Each row is a point on a tangle of strands that fork and nearly touch. The rows are in no order.
(in the rows, 128 means zero)
Two points are linked if the straight distance between their rows is under 196. Some points are linked to none.
K_209: [ 99 141  71  89 144 131 139  88  74 122 129 134 140 170 116 141 141 159
 141 122 130 123 149  58 115 152 114 190  96  82 109  93 112 138 147  93
  70 143 127 108 108 110 159 116 109 130 183 190 102 120 134 104 104 187
 127]
K_232: [ 99 133  86 108 150 147 119 123 157 179 153 174 193 192 169 131 136 141
 109  91 155 100 110 177 128 101 145 109 129 112 136  84 110 198 113 105
 130  85 125 163 173  91 144 138  98 122  83 123 135 145  90 180 126  84
  96]
K_384: [ 87 150 146  70 130 159 148  93 143 103  62 113  92 147 114 121 166 110
  91 137  99 115  88 158 133 137 145 107 102 127 103 120 114 148 161 122
  77 116 144 117 131 137  69 144 112 122 123 143 120 201 188  91 151  78
 114]
K_783: [137 111 125 105  96 118  92 129 119  30  94 174 113 102 151 142 111 139
 104 160 154 138  92  85 127 145 153  79 118 153 106 143 145 137 124 169
  68 128 100 120 110 138 199 105 152  88  97 131 148 119 135 114 118 176
 184]
K_402: [168 128 218  76 165 116 121 136 163  98 112  98 120 101 101 149 128 124
 114 152 124  76  87 107 143 172  78 109  50 107 146 157 128 136 183 115
 142  62 130  90 129 110  64 123  96  95 171  83 148 142 139  85 109 140
  99]
K_941: [112 124 112 171  81 126 199 124 122 137 113 127 140 102 100  67 138 149
 170 154  93 100 181 103 116 118 153 154 153 170  56  98 130  93 116 112
 141 144 169  99 112 165 199 148 177 141 111 139  83 151 152 151 140 118
 111]
K_951: [195 160 185 106 136 153 159  76  86 111 135 155  93 128 131 114 112 155
 141  96 120 115 139  82 142 116 137  94 116  59 155 116  94 141 144 142
 100 138 152  97 108 116 130  98  91  75 151 149 169  96 112  81 141 170
 147]
K_971: [103 118 142 121 156 164 125 106 156 134 124 186 143 175 179 105 153 121
 144 106 138 104 116 171 123  96 133 121 151 140 133  24  82 173 142 116
 130 139 144 143 146 155 137 191 154 103  76 164 161 170 199 142 105  76
 171]
K_229: [109 149 169 155 177 135 168 145 130 208 140 144 190 175  92 100 137 115
 153 114  88  96 153 157  92 136  88 151 123 135 119  86  73 144 123  92
 185  58 152 129 155 147 131 145 142 122  87 112 105 159 128 192  98  55
 113]
K_495: [120 136 124  84 149 125 109 165 149 124 147 168 147 140 137 146 147 105
 170 172 130 122 142 158 124 150  68 120 104 157 129 105 141 111 112 148
 151 141 164 180 146 205 108 136 167 152  93 115 120 117 118 111 117 108
 141]
K_297: [171 101 163 153 120 112 145 149 133 135 116  95  96  89  66 129 129  78
 133 146  77 153 182 114 140 136 119 111 148 107 141 176 123  62  96 136
 162 159 125 121 110 140  83 148 146 144 164 112 123  93 149  89 130 128
 128]
K_260: [180 141 161 159 106 146 118 100  73 134 136 122  92 106 130 114 107 128
 131 116 131 187 129 142 142  81 163 120 175 128 129 171 113 105 125 151
 145 167 114 122 128 135 159 131 150 134 123 147 139  99 116 126 158 136
 167]
K_231: [118 179 152 137 123 115 188 106 107 140 106 140 129 127  86  83 158 113
 179 147  92 115 159  76  95 128 106 175 137 137  81  85  93  99 160 115
 159 117 148 102 104 184 175 157 189 118 116 141  94 152 153 153 121 116
 151]
K_763: [135 157  79 148  93 104 166 102 118 104 113  67 105  76 155 140 117 100
 127 110 110 168 139 130 161 145 151 107 140 180  82 184 110 138 128 165
 143 126  73 103 103  98 158 147 164 110 128 107 139  83 101 122 179 146
 130]
K_395: [124  81 115 135 111 109  83 194 177  74 120  87 129  69 118 176  98 123
 110 174 137 104 119 121 159 149 128  94 124 132 157 188 162  85  95 140
 123 177 119 136 115 124  79 114  92 161 160  91 139 106 138 102  93 169
 121]
K_550: [162 113 118 122 123 122  92 125 137 142 143  92 138 132 168 143 140 159
  97 130 144 148 136 137 153  62 163 102 124  76 151 143 104 155 102 141
 130 161 131 163 143 101 104 150  74 138 175 142 118 105 109  61 169 105
  84]
K_847: [ 99 142 102 145  95 144 120 115 104  99 139 151  94  95 137 134 126 119
 137 124 110 145 117 172 113 159 135 121 134 189  84 133 166 109 125 158
 115 128 109 104 120 152 209  76 178 145  43 121 121 152 137 215 142 141
 156]
K_710: [181 130 167 119 123 116  79 145 158 106 133 161 153 114 179 137 116 164
 110 166 185 134  98 136 134  55 161  92  91 126 131 122 106 155  96 153
 140 134 153 164 170 128 134 132  96 115 137 108 150 106  90  72 140 105
 120]
K_680: [116 157 149 106 176 118 127 138 146 180 136 188 197 202  98 106 152 128
 141 105 146  90 123 103 106 107  96 145 106 127 149  69  82 111 136  88
 138  72 132 142 151 152 143 127 140 108 127 128 105 156 103 189  92  79
 103]
K_10: [176 146 181 115 150 135  99 102 102  91 172 173 105 154 167 108 117 164
 113 111 131 129 136  68 157 101 110  97 125  87 158 128  98 177 136 167
 102 112 120  89  72 102 143  86 112  55 118 146 156  77  91 122 107 160
 185]
K_62: [127 172 183 173 139 136 129 132 118 139 128 104 104 116 108 102 113 120
 113  98 109 141 100 128 106 118 119 128 152 148 123 144 105 127 178 129
 143  71 138  88 108 128 151  88 145 112  84 125 119 167 122 174 110  83
 154]
K_638: [151 171 198  83 151 140 127 136  85 124 119 191  85 133 110 150 120  93
 146 140 122 110 102 103 101 160  69 125  86 117 156 127 140 103 168 153
 147  77 157 142 132 157  83  82 140 106  75 124 137 130 102 128 137 154
 160]
K_289: [106 147  89 115 117 127 127 118 139 156 131 109 146 130 136 131  68 191
 154  98 201  68  96 147  94 149 134 132  90 138 145 109 186 111 139  73
 122 121 149 139 181 124 121 113  50 153 148 113 137 129  57 157 109 172
 100]
K_42: [ 89 122  99 106 185 123 111 152 127 148 151 129 188 189 188 125 149 143
 135 126 103 146 143 122 154  80 115 147 141 107 136  60  74 191 125 129
 136 103 120 152 114 114 113 185 128 112 137 154 124 113 140 102 110  82
 130]
K_329: [129 130  85 111 136 129 126  93 120 182 137 183 167 180 151 142 153 107
 107  96 150 157 152 173 134  96 134 145 135 111 135 117  96 155 126 120
 130 145 104 173 168 109 138 124 165 153 108 135 139  98 104 149 168  81
  85]
K_247: [146 199  99 102 139 111 128  58 113 154 101 173 177 166 114 157 152 112
 123  91 159 153 119 112 121 128 124 164  98 121 110 123  88 135 163  97
 109 144  90 140 164 102 169 128 177 141 154 142 134 113 104 131 150 111
  82]
K_950: [ 88 156 119 125  77 131 151 142 164 104  97 153 108  88  92 105 146 126
 141 150 120 120  98 162  99 142 147  93 109 205  64 107 153  94 125 138
 104 107 146 128 140 182 199 117 154 143  62 103 104 178 134 185 131 109
 123]
K_767: [115 127 116 169  85 141  97 138  78 125 139 107  97  85 131  95 115 190
 113 138 105 157 103 132 132  99 168 141 177 105 144 154 165  96 111 125
  99 150 149  97  82 134 155  91  92 149 128 147  96 166 137 152 113 149
 161]
K_447: [106 115  83 131 112 104 104 190 201 127 142 113 182 129 161 151 112 124
  90 157 180 111 128 146 122 126 124 117  90 133 134 160 145 138  82 157
 138 126 132 174 146 109 114 144 123 161 134  75 124 114  90 134 152 102
  79]
K_536: [ 94 129  86  94 160 139  81 127 133 117 158 112 159 148 205 141 140 177
 141 138 168 137 107 104 120 101 123 133 107 125 136  59 113 201 133 128
 120 115  96 146 122 135 138 211 116 110 170 163 138 132 143  65  92 138
 159]
K_210: [141 142 195 121 165 164 162 123 133 120 168 102  88 128 155 135 122  92
 140 131  74 118 140 112 169 148  86  79 145 122 144 141 101 165 151 152
 166  94 153 127 113 111  51 155 109  85 123 123 169 119 144  67 140 124
 160]
K_311: [169  96 140 120 126 140 133 104  96 125 109 125  82 129 114 168 131  48
 102  98 117 164 141 156 162 154 154 106 154 132 152 226 135 110 124 146
 138 184  72 140 147  85  58 101 144 130 159 126 177  79 127 111 172 160
 122]
K_646: [122  77  82  78 110 132  95 149 184  81 101 164 148 142 154 180 131 116
  62 157 144 113 123 139 142 142 151  80 102  76 158 145 183 142  97 139
  64 172 112 152 129  95  93 119 102 134 140 124 150 114 141  85 167 131
  82]
K_926: [155 164 139 183 106  94 109 172 104 163 145  69 120  73 142  82 110 183
 112 134 103 148 113 148 149  89 138 112 136 106 135 136 177 114  78 115
 134  91 182 144 138 128 139  95  59 130 128  84  96 130  35 144 132  98
  84]
K_714: [134 158 142  70 145 105 111 129  91 125 110 155 134 168 119 119 183 109
  80 143  57 175 140 111 153 109  97 116 112  80 125 132 112 146 129 143
  88  92 140 131 108 137  97  70 142 103 117 141  91 133 102 120 152  80
  94]
K_158: [ 82 209 113 127 127 113 142 118 151 144  63  76 131 128  96 124 127 133
 112 114 165 135  66 144  95 145 143 128  94 186  72 141 115 123 173 130
 134  56 111 120 146 143 146 156 140 166 131 106  75 202 116 155 112  81
 100]
K_322: [107  89  80 142  93 136 114 135 180  74 102 169 136 126 152 119 102 145
 117 134 193 108 106  89  78 159 171 110 127 155 108  92 145 140 124 133
  68 129  87 112 104 111 221 138 152  96 104 121 144 152 148 168 129 152
 161]
K_481: [ 98 159 106  97 131 106  55 151  69  94 145 138 143 134 174 139 153 125
  92 151 129 200 100 141 149 116 102 134 126 144 112 159 145 157 123 174
 124  92 104 173 113 150 153 106 145 126 100 116  90 127  98 131 134 118
 147]
K_159: [118  86  61 101 117 102 112 169 214 107 127 194 179 160 133 175 122 111
  97 161 146  91 166 100 119 140 116  95 103 101 157 148 173 106  76 130
  90 154 134 159 131 114 119 105 153 160 143 118 129 101 114 121 160 118
  62]
K_119: [ 97 103  66 146 122 138 171 137 143 186 147 125 185 141 179 103 115 159
 136 106 137  89 148 186 128  93 160 132 157 132 119  74 128 172  84 114
 153 132 163 151 157 108 176 170  94 137 100 127 122 128 109 162 145  98
  97]
K_363: [163 105 200 107 132  90 115 173 214  93 111 121 147  94 101 127 126 149
 145 200 135  58 104  78 145 157 105  95  49 131 128 127 136 111 143 116
 122  94 147 101 135 136  99 112 102  94 194  61 153 143 116  88 101 141
  89]
K_13: [122  96  95  90 124 148  98 125 120  97 134 157 116 131 150 159 131 142
 141 148 155 118 128 137 113 138 122 123 114 109 158  74 168 106 119 116
  89 191 134 165 127 169 100 169 107 143 146 163 132 133 177  56  96 177
 179]
K_589: [118 131 119 134 110 145 148 126 196 133  87  39 121  90 115 144  98 162
 118  91 178  87  78 176 117 112 193  86  96 140 144 134 144 113 140  91
 121 158 120 110 159 100 107 172  43 155 162 122 152 168 138 106 151 136
  67]
K_132: [146 179 177  99 164 118 134 100 112 101 109  75  98 127  91 160 143 105
 106 102 113 129 112  67 129 184  93 144  83  97 129 165 100 148 207 117
 120  74  82  83 122  80  96 119 106 101 181 132 149 142 146 112 125 142
 113]
K_791: [112  48  75 175 122 152 155 139 100 161 165 114 159 125 175 111 102 145
 159 135 136 114 174 181 138 102 162 183 182 139 122  92 149 134  88 118
 175 174 158 148 142 133 151 170 129 168 102 148 102  94 165 145 129 143
 132]
K_955: [144 159 139 177  91 126 106 149  66 151 140  71  88  65 141  97 127 151
  99 133  78 193 115 158 161  59 171 135 176 104 147 158 163 101  86 135
 127 125 171 149 121 147 118 114  79 148 130 128  88 145  92 119 166 108
 121]
K_74: [ 99 155 125 149  60 145 136 144 150 132  95 143 114  93  85  90 141 142
 111 144 145 121 107 158  99  76 188 107 142 179  94 121 141  75 114 117
 114 142 162 149 158 170 175 126 110 170 109 141  72 208 130 157 120  93
 102]
K_861: [122  68 139 140 155 182 161  88 101 142 145 167 121 160 178  99 130 109
 142  97 120 114 168 160 150 128 135 153 179 128 143  68  96 203 137 123
 137 150 133 116 103 110 124 179 145  90  93 174 172 126 203 131 117 136
 187]
K_626: [110  58 114 140 131 132  77 146 158  93 130 144 120 146 118 161 113 108
 113 132 132 121 112 124 121 187 119 115 147 131 148 151 155 115 145 139
 102 134  90 104  95 106 106  90 143 126  88 104 153 132 171 164 109 137
 177]
K_459: [154 116 176 153 140 113  86 141 131 115 165 182 143 174 139  99 131 148
 110 108 136 132 128  87 115  93 118 124 140 103 161 115  94 139 127 149
 116 107 118  98  80 117 165  65 152  81  81 126 130 111 107 181  94 122
 183]
K_437: [148 142 120 119  87 118 147 104 140  73  95 140 107 105 132 133 120 122
 113 139 102 146 127 109 144 153 147  77 134 143  90 156 128 139 129 152
  95 147 105  90 110 123 183 105 155  91 104 110 161 119 115 117 174 135
 134]
K_669: [130 132 125 128 118 137 119  88 152 119  87 134 119 123  85 163 113  94
  97  90 194 134  81 166  91 147 171 129 115 160 132 169 127  89 182 113
 112 166  67 107 147 112 136 117 154 152 115 118 155 152 159 155 133 122
 126]
K_441: [111 133 156 174 131 160 166 108  82 173 137 119 100 116 135  79 109 131
 136  89 114 121 142 176 119 118 155 159 179 155 115 118 123 152 154 131
 167 113 147  92 132 110 146 126 138 126  47 151 143 170 155 201 132 107
 156]
K_101: [115 153  70 140  90 118  82  84  59 116  90 123 111 126 125 143 139  99
  89 110 149 192 135 145 135 113 182 187 153 148  92 187 133 117 138 141
 119 150  60 129 109  90 157 117 173 169 123 159  87 131 144 155 155 146
 138]
K_380: [ 93  72  85 136 113 144 113 118 138 119  92 159 120 138  89 134 122 111
 110 122 160 109 127 155  94 152 159 158 154 132 127 114 145 105 157  98
 104 165  96 105 110 116 121 130 150 155 110 144 125 170 205 163 119 147
 146]
K_367: [ 94  78  57 109 123 143 142 127 172 136 115 126 145 166 140 140 133 139
  79 121 129  98 144 152 127 127 159 123 135  76 135 107 146 150 100  93
  85 150 120 129 120  80 107 153  89 131 145 135 120 149 157 127 162 127
  75]
K_965: [ 94 129 137 132 116 148 111 123 193 143  85  74 126 139  96 136 107 152
  90 103 185 105  48 139  93 114 180 125 128 136 136 125 121 136 173  94
 106 111 106  89 133  92 120 149  68 143 164 143 124 209 162 152 112  90
 106]
K_798: [134  58 104 178 167 143 149 138  98 189 180  86 181 148 151 130  86 122
 168 111 125 122 172 169 151 125 118 180 164 118 147 105 102 156 104 125
 207 149 149 154 140 100  85 171 132 153 142 136 133  64 150 123 123 127
 147]
K_217: [ 94 122  99 141 109 102 148 151 175 134 159 176 170 132 133 126 137 164
 177 154 167 103 155  65  85 116 125 147 107 167 105 118 147  93 114  98
 127 158 147 164 157 176 207 137 158 129 154 121 111  85  83 137 103 166
 112]
K_60: [101 111 149 177 158 160 187 133  75 199 140 110 167 143 130  87 109 126
 162 100 102  93 141 182 107 147 130 184 157 176 107  96 112 159 147 108
 229  85 146 119 146 120 132 164 147 143  59 137 104 149 164 196 108 102
 141]
K_946: [126 118  81 159 141 143 173  70  70 132 136  32 103  96 142 133 142 114
 139 107 106 171 142 112 179 115 149 147 164 148  99 148 109 150 135 150
 189 128  72 120  77  84 112 213 111 157 205 143 111  87 170  83 138 183
 157]
K_570: [194 150 177 197  96 105 104 112  92 172 136 152 115 118 100  91 129 158
 136 103 154 180 134 120 109  62 166 165 179 119 138 138  95 103 108 139
 161 149 106 120 136 131 227 119 180 143 120 149 100 129 113 176 126 102
 141]
K_957: [109 145  97 124 121 116 147 123 101 135 142 101 131 131 179 137 138  59
 122 119 100 197 139 156 147 154 118 138 154 199  88 181 122 168 102 159
 160 117  77 137 127 103 133 133 193 133 111 104 135  83 104 165 169 118
 135]
K_617: [104 178 136 101 105 132 106 124 142 107  81 108 122 135  99 130 133 168
 106 132 188 138  54 107  85 105 158 134  76 139 106 128 132 127 168 119
  95 105 122 113 148 134 137 135  91 146 170 149  84 199 133 114 117 109
 118]
K_878: [135 139 132 161  89 124 173  98  56 139 129 175 113 117 108  74 148 158
 179 143  96 136 210 111 129 109 145 182 158 130  84 124 133  89 105 110
 145 160 158 116 111 174 238 110 183 158 120 187  83 107 138 174 132 162
 114]
K_546: [ 93 133  76 168 122 126 131 173 157 136 151  57 158 112 166 141 114 115
 109 138 127 160 133 169 143 120 128 142 141 169 117 162 125 165  90 174
 158 104 105 146 120 110 131 164 146 155 104  81 118 125 104 152 149  83
 105]
K_858: [138 143 156  52 122 162 153 110 118  86  81 122  76 109 118 164 141 126
  95 131  94 103  79 154 129 144 130  79  79 105 114 125 159 137 155 126
  78 122 154 107 150 119  62 109  66 107 141 147 150 161 157  56 162 142
 112]
K_431: [180 123 148  83 108 156 135  78 112  89 104 120  78  89 123 142 115 148
 117 123 124 107 116 119 137 125 159  76 100  85 131 126 150 135 136 130
  86 163 132  97 121 109 115 108  62 103 161 160 173 122 143  50 158 191
 125]
K_899: [ 81  71  99 153 124 150 104 152 127  95 146  59 105 106 128 147 124 117
  96 137  96 137 110 140 153 160 132 138 165 134 138 170 137 144 150 127
 140 118  83  95  62  93  80 134 109 140 133 131 145 148 188 129  92 143
 170]
K_856: [142  75 146 105 132 142  88 163 166  92 140  90  98  94 122 187 104 124
 109 146 132 114  83 156 159 176  95  86 105 122 172 174 159 127 141 142
 133 134 123 124 133 111  24 104  69 144 133 103 167 121 154 104  98 161
 133]
K_300: [129 157  87 133 105  92 176 105  82 106 108  91 107 105 101 110 138 146
 128 137  59 152 180  83 151 142 126 128 137  97  91 153 149 104 110 114
 108 113 154 119  99 129 153 111 122 131 174 131  91  93  93  87 159 156
  92]
K_115: [155 125 107 131 119  97 196  97 115 132  96  75  92  93  56 130 147  93
 157 116  52 125 193  94 144 167 115 145 122  93 106 154 128  81 132 105
 142 144 117 108 108 112  99 159 132 126 195 130 112  94 144  74 150 162
  89]
K_448: [141 111 193 201 108  97 103 196 203 132 120  90 122  80  65 128 109 120
 139 161 159 120 100 111 100 138 117 122 124 145 167 155 127  44 118 115
 158 152 136 132 145 168  98 127 124 163 145  81 122 143 135 150  78 100
 127]
K_378: [121 135 124 102 118 104 122 145 152 128 139 181 134 130 114 145 137 133
 187 154 172  95 139 138  79 149  96 139  92 175 126 115 174  56 129 112
 143 165 160 188 192 209 162 123 162 167 121 122 109 111 106 129 105 156
 122]
K_327: [134 171 134 160  86 116 108 102  81 126  60 123  86  97  72 121 142 115
  83 125 131 177 109 137 115 116 189 166 148 133 105 165 121  76 146 125
 115 139 105 105 118 120 159  86 155 172 114 154  80 191 139 172 132 106
 103]
K_670: [138 169 138 163  94  81 135 135 150 134  58  92 108  86  37 110 140 118
  79 143 122 156 117 111  99 122 166 129 126 122 105 165 142  53 140 104
  97 124 111 113 133 145 136 117 146 148 163 122  82 174 118 144 119 102
  75]
K_716: [ 90 115  97 173 107 140 110 126 134 112 132 120 117 111 159 116 107 157
 144 114 172 146  92 141  95 138 152 148 164 193 103 120 148 155 148 144
 120 117  81  96 117 122 216 123 161 137  72 128 137 149 148 199 112 142
 189]
K_901: [174 104 211 179 132 122  87 170 158 138 153  99 115 117  69 132 116  98
 138 154 133 145 137  97 125 146  97 123 150  93 188 162  96  69 134 129
 186 152 124 114 131 144  72 136 128 139 160 110 136 107 161 119  84 114
 163]
K_126: [194  94 182 130 102 104  73 161 170  59 129 144 120  60 151 141  81 163
 118 206 179 105  93 121 143 102 161  91  86 155 125 159 150 129  98 157
 136 149 137 130 161 121 118 111  99 113 171  90 187  85 101  66 114 164
 146]
K_67: [138  75 143 135 171 140 139 119 172 123 180 141 130 152 141 136  90 130
 164 101 144  72 132 113 128 182  87 112 139 108 173  94 121 162 143 124
 142 131 133  90 102 106 106 143 107  80 112 103 196 106 153 114  97 156
 186]
K_352: [100 100 104  96 179 139 113 131 178 128 161 163 144 171 196 150 116 108
 159 112 152  94 111 143 138 190  64 123 114 136 168  63 141 185 134 134
 130 103 125 142 139 123  97 148 134 101  85 118 169 113 146 115  95 139
 179]
K_931: [107  74 119 103 134 160 110 157 171 136 116 103 115 130 119 160 124  91
 103 134 130 126 109 202 153 161 122  93 135 125 148 164 154 132 104 146
 102 166 143 150 148 123  20 116 110 158  99 109 137 150 153 119 132 101
 121]
K_705: [110 133 166 175 145 147 126 132 120 134 144  58  81 133 134 117 112  92
 107 109  91 155 103 129 129 142 107 137 185 151 127 176  98 160 192 126
 156  72  90  72  88  94  95 149 127 125 125 129 143 157 182 139 106 107
 165]
K_333: [121 152 186 107 176 114 134 164 150 159 114 151 145 168  60 111 147 127
 148 141 114  83 121  88  81 150  70 144  91 108 153  91 120  74 142  93
 133  72 169 137 131 189  91 126 133 124 140 102  94 171 119 143  88  96
 117]
K_77: [140 106 184 156 138 108 119 171 186 127 182 158 140 149 131  96 105 140
 146 133 122  89 131 121 130 115  93  87 125 135 154  93 107 137  96 155
 132 103 175 107 112 138 134  75 120  85  71  83 144 121 102 173  96  89
 163]
K_871: [170 110  93 164 128 117 140 102  81 160 147  45 121  98 138 125 129 139
 142 114 100 177 151 118 166  83 167 133 163  95 144 163 125 124  98 147
 150 140  98 155 112  94 116 166  85 149 199 132  97  84 117  74 164 147
 108]
K_61: [132 125 121  62 135 104 143 114 192  98 110 157 157 140 110 161 138 144
 130 154 147  62 114  86 132 161  96 106  43 129 126 109 155 120 139  85
  79 124 136 108 133 119 118 124 119  95 188 105 133 136 123  67 142 159
  73]
K_641: [ 98 143 108  99 179 111 143 134 129 136 167 176 158 187 172 134 145 115
 163 104 102 115 143 130 142 163  62 129 118 145 122  80 115 183 127 147
 133  73 131 138 121 135 145 109 162  89  65 117 152  94 104 168 123 117
 143]
K_675: [160  88 148 189  97 120 102 164 183  87 130  79 110  45 129 145  82 149
 138 143 159 112 125  99 142 122 168  77 129 153 143 172 134  97 108 150
 151 183 117 113 130 124 131 138  91 135 160  94 186 101 117 100 106 176
 141]
K_512: [138 122 118 130 128 137 164  72 164 144  83  89 105 101  93 151 130  96
 121  62 162 102 104 173 112 132 202 125 111 147 126 154 122 104 177  93
 126 192  91  95 155  91  94 168 117 150 155 131 174 154 181 107 169 139
  88]
K_581: [117  90 103 136 146 115 135 159 133 142 174 183 178 165 159 108 143 177
 174 147 136 116 181  98 106  84 112 162 157 120 139  71 122 128  94 106
 132 159 154 146 124 166 187 140 147 122 139 154 126  92 126 124  93 139
 136]
K_248: [116  98 154 148 150 161 150 155 106 176 144  68 108 126 130 127 119  74
 128 116 104 151 135 193 159 172 105 143 168 133 154 175 131 133 104 157
 167 124 151 159 143 124  26 127 118 161 109 108 138 127 124 131 131 108
 131]
K_990: [105 131  76 122 132 144 124 104  55 115 130 156 127 154 113 123 127 141
 127  96 113 133 150 109 133 149 128 178 147  87 123 122 138 130 144 121
  92 130 127 105  76  98 154  75 131 132 116 163 112 126 135 166 131 171
 159]
K_79: [157 156 153  81 149 125 108 118  81  97 141 150 100 119 144 150 101 141
 140 134 141 107 101 106 128 167  83 124  68 113 137 135 161 151 163 140
 131  87 135 124 122 117  92  73  95  97 124 116 163  93  74 107 119 193
 149]
K_99: [154 146 129 104 143 106 106 125 115 134 165 139 143 135 148 130  98 172
 165 124 176  93 126 101 114 142  96 141  89 117 138 109 153 139 130 102
 132 135 148 139 154 143 132 113  94 117 154 109 152  94  61 111 116 171
 133]
K_518: [149 195 117 152  91  91 163 107  81 126 112 137 107  98 103 101 146 146
 148 136 104 166 180  81 120 114 124 156 128 127  74 154 133  87 117 128
 121 139 146 135 135 156 232 101 176 135 139 141  82  94  68 149 143 135
  97]
K_629: [130 172 140  60 165  96  61 144  84 109 133 201 161 174 154 152 170 116
 113 145 130 183  98 112 135  99  75 143  94 111 134 122 115 150 152 157
  99  83 119 167 123 154 117  86 159 117 127 141 108 109  97 123 110 100
 123]
K_20: [163 103 174 142 138 170 151 141  87 144 138  92  72 108 137 128 145  44
 102 121  74 179 143 167 205 149 125  87 186 130 157 214 134 139 100 181
 137 157 143 160 134 101  19  96 116 146 142 133 156 112 123  93 173 140
 135]
K_346: [164 190 121 150 125  89 137  88 111 148  93  97 133 109 101 138 135 119
 127  90 174 149 118 123 103 116 138 162  89 126 116 156 114  95 150 113
 138 137  89 131 173 132 149 155 154 149 178 120 114 105  87 113 141 147
  91]
K_47: [191 132 159 126 127 146 155  72  33 158 129 139  68  99 128 138 127  69
 146 105 117 179 178 150 151 117 137 124 162 126 138 185 134  91  99 147
 160 177 113 167 146 138  94 114 154 146 146 146 144  57 102 113 184 173
 144]
K_799: [107 125 135  94 119 154 115 123 183 110  96 153 139 158 143 133 156 124
 101 147 152 117  96 157 108  88 159 106 117 124 130  83  99 150 135 118
  87 139 135 139 138 158 119 185 125 122 120 148 126 194 196  85 117  68
 138]
K_337: [152 146 163 197  71 106 109 151 146 147 132 130 124  79  96  86 128 172
 132 143 152 155 106 103  94  59 174 133 158 140 124 140 130  71 101 131
 149 154 141 139 149 157 185 125 129 145 140 134  93 164  97 153 104  97
 123]
K_90: [115 111 135 119 146 106 153 153 189 123 172 170 155 157 140 110 117 132
 193 130 123  66 141 103 114 170  68  86  99 174 115  60 138 143 116 143
 133 100 153 111 131 156 178 114 156  92  69  81 146 122 102 175 114 135
 147]
K_943: [ 75  59  46 105 146 131 171 111 118 155 116 144 161 182 125 140 154 105
  99 123  94 111 190 159 154 141 126 174 145 104 116 113 131 169 123 101
 118 139 119 140 109  87  80 159 142 143 132 152 119 125 165 127 150 116
  72]
K_334: [131 101  89  96 142  90 119 139 165 135 149 216 193 187 129 143 143 149
 136 136 136  95 185  71 114 116 101 134 117  70 150 101 133 113 103  92
  84 148 140 134 122 127 152  87 145 103 161 135 134  91 101 115 114 135
  89]
K_263: [131 153 203 116 161 126 120 184 125 151 120 132 101 117  81 132 136  97
 136 151  95 111 124 140 101 171  68 122 118 114 162 122 145  79 118 135
 155  71 174 146 128 182  60  80 124 135  72  87  97 153 113 150 113  98
 132]
K_370: [108 169  84  61 121 139 153  81 125 113 102 195 142 168 122 125 157 152
 149 127 131  95 148  90 109 108 139 136 103 114 114  72 138 106 136  77
  44 153 174 134 151 152 181 107 118 124 181 191 106 132 119 109 134 161
  78]
K_920: [143  84 139 155 148 126 113 183 135 151 198  97 162 142 149 116 109 119
 153 166  97 152 174 122 162 115  84 153 167 125 154 124 102 142  68 159
 177 134 154 147 109 149 102 154 145 124 133 120 117  81 127 105 109 104
 165]
K_594: [118 123 132 139 129 141 113 160 116 137 184 144 135 125 174 105 145 116
 158 150  99 154 162 170 152 107 110 118 161 151 131  99 125 144  78 161
 165 143 154 166 133 166 145 136 163 128  72 131 127 110 127 146 132 101
 167]
K_78: [128 122 139 153 115 175 139 114  74 118 127 117  76 111  94 100 121 148
 105 117  78 120 130 109 137 113 158 148 166  59 156 143 137 111 135 118
 102 133 163  76  68 108 108  80  95 107 116 160 129 154 158 152 135 154
 148]
K_596: [102 153 108 166 112 103 141 166 155 158 125  43 145  88 111 110  92 184
 129 127 153 108 104 156 115 119 134 123 125 145 120 126 164 109 108  99
 145  94 157 131 155 125 115 129  51 141 147  81 108 148  60 164 114 127
  80]
K_967: [164 129 181 107 165 136 127 107 112 142 141  85 124 153 125 151 150 108
 113  99 106 146 131 101 153 137  94 118 116  95 151 160  82 165 164 129
 150 107  97 129 130  95  66 148 114 102 183 132 156 118 148  74 140 116
 125]
K_872: [123  65 105 123 170 162 144 110  99 152 172 130 161 185 158 107 130 142
 130 107  97 116 146 108 148 110 137 160 174  82 148  71  90 193 118 108
 134 126 105 110  84  88 110 170 112  93 142 173 140  96 181 106 109 147
 164]
K_72: [ 95 176  84  49 137 125 151  98 144 109  98 159 160 136 161 148 152 149
 151 151 131  93 112 120 128 134 107 108  69 144 111  73 140 146 133  98
  61 128 145 149 158 164 133 177 117 112 152 151 133 146 128  68 142 139
  85]
K_506: [117 171  88 116 110 107  72 117  63 109 135 153 152 148 167 131 157 130
 119 135 144 211 127 103 123 100 138 170 140 135  98 140 114 148 139 147
 123 130  84 164 120 126 210 121 181 146 130 155  83 111 106 161 142 134
 131]
K_942: [148  90 175 139 148 169 159 134 150 119 172 151  84 133 135 123 108  76
 181 130  90 108 163 129 145 162  72 105 153 138 157 121 112 134 110 172
 168 136 153 104 112 134  86 122 152  82  70 128 188 103 147 121 129 130
 194]
K_632: [152 211 148 149 114  95 148 114 107 145 112 119 116  86  96 109 121 138
 146 107 153 148 114 110 104 136 118 144  97 151  84 125 136  98 148 125
 152 100 129 136 187 155 190 117 142 127 121 108 104 126  56 157 123 119
 112]
K_645: [ 97 128 109  89 152 136 146 106  68 141 119 154 128 170 130 125 183  82
 108 128  58 176 150 143 156 130 103 151 150 115 107 129 107 167 136 129
 124 121 112 147 111 118  71 134 160 128 118 155 121 136 141 119 151 104
 129]

A fork is a point with three links. Follow the links from the first point to the second and name the forks in between, in order.
K_878 / K_495 -> K_518
K_260 / K_506 -> K_159
K_101 / K_115 -> K_159, K_518
K_115 / K_716 -> K_518, K_159

A fork is a point with three links, a tip a point with one. Leave the first point through the second and follow the links. Name the first fork or tip that comes.
K_20 / K_248 -> K_946
K_641 / K_90 -> K_536
K_495 / K_594 -> K_518
K_263 / K_333 -> K_158
K_329 / K_232 -> K_159
K_367 / K_943 -> K_670
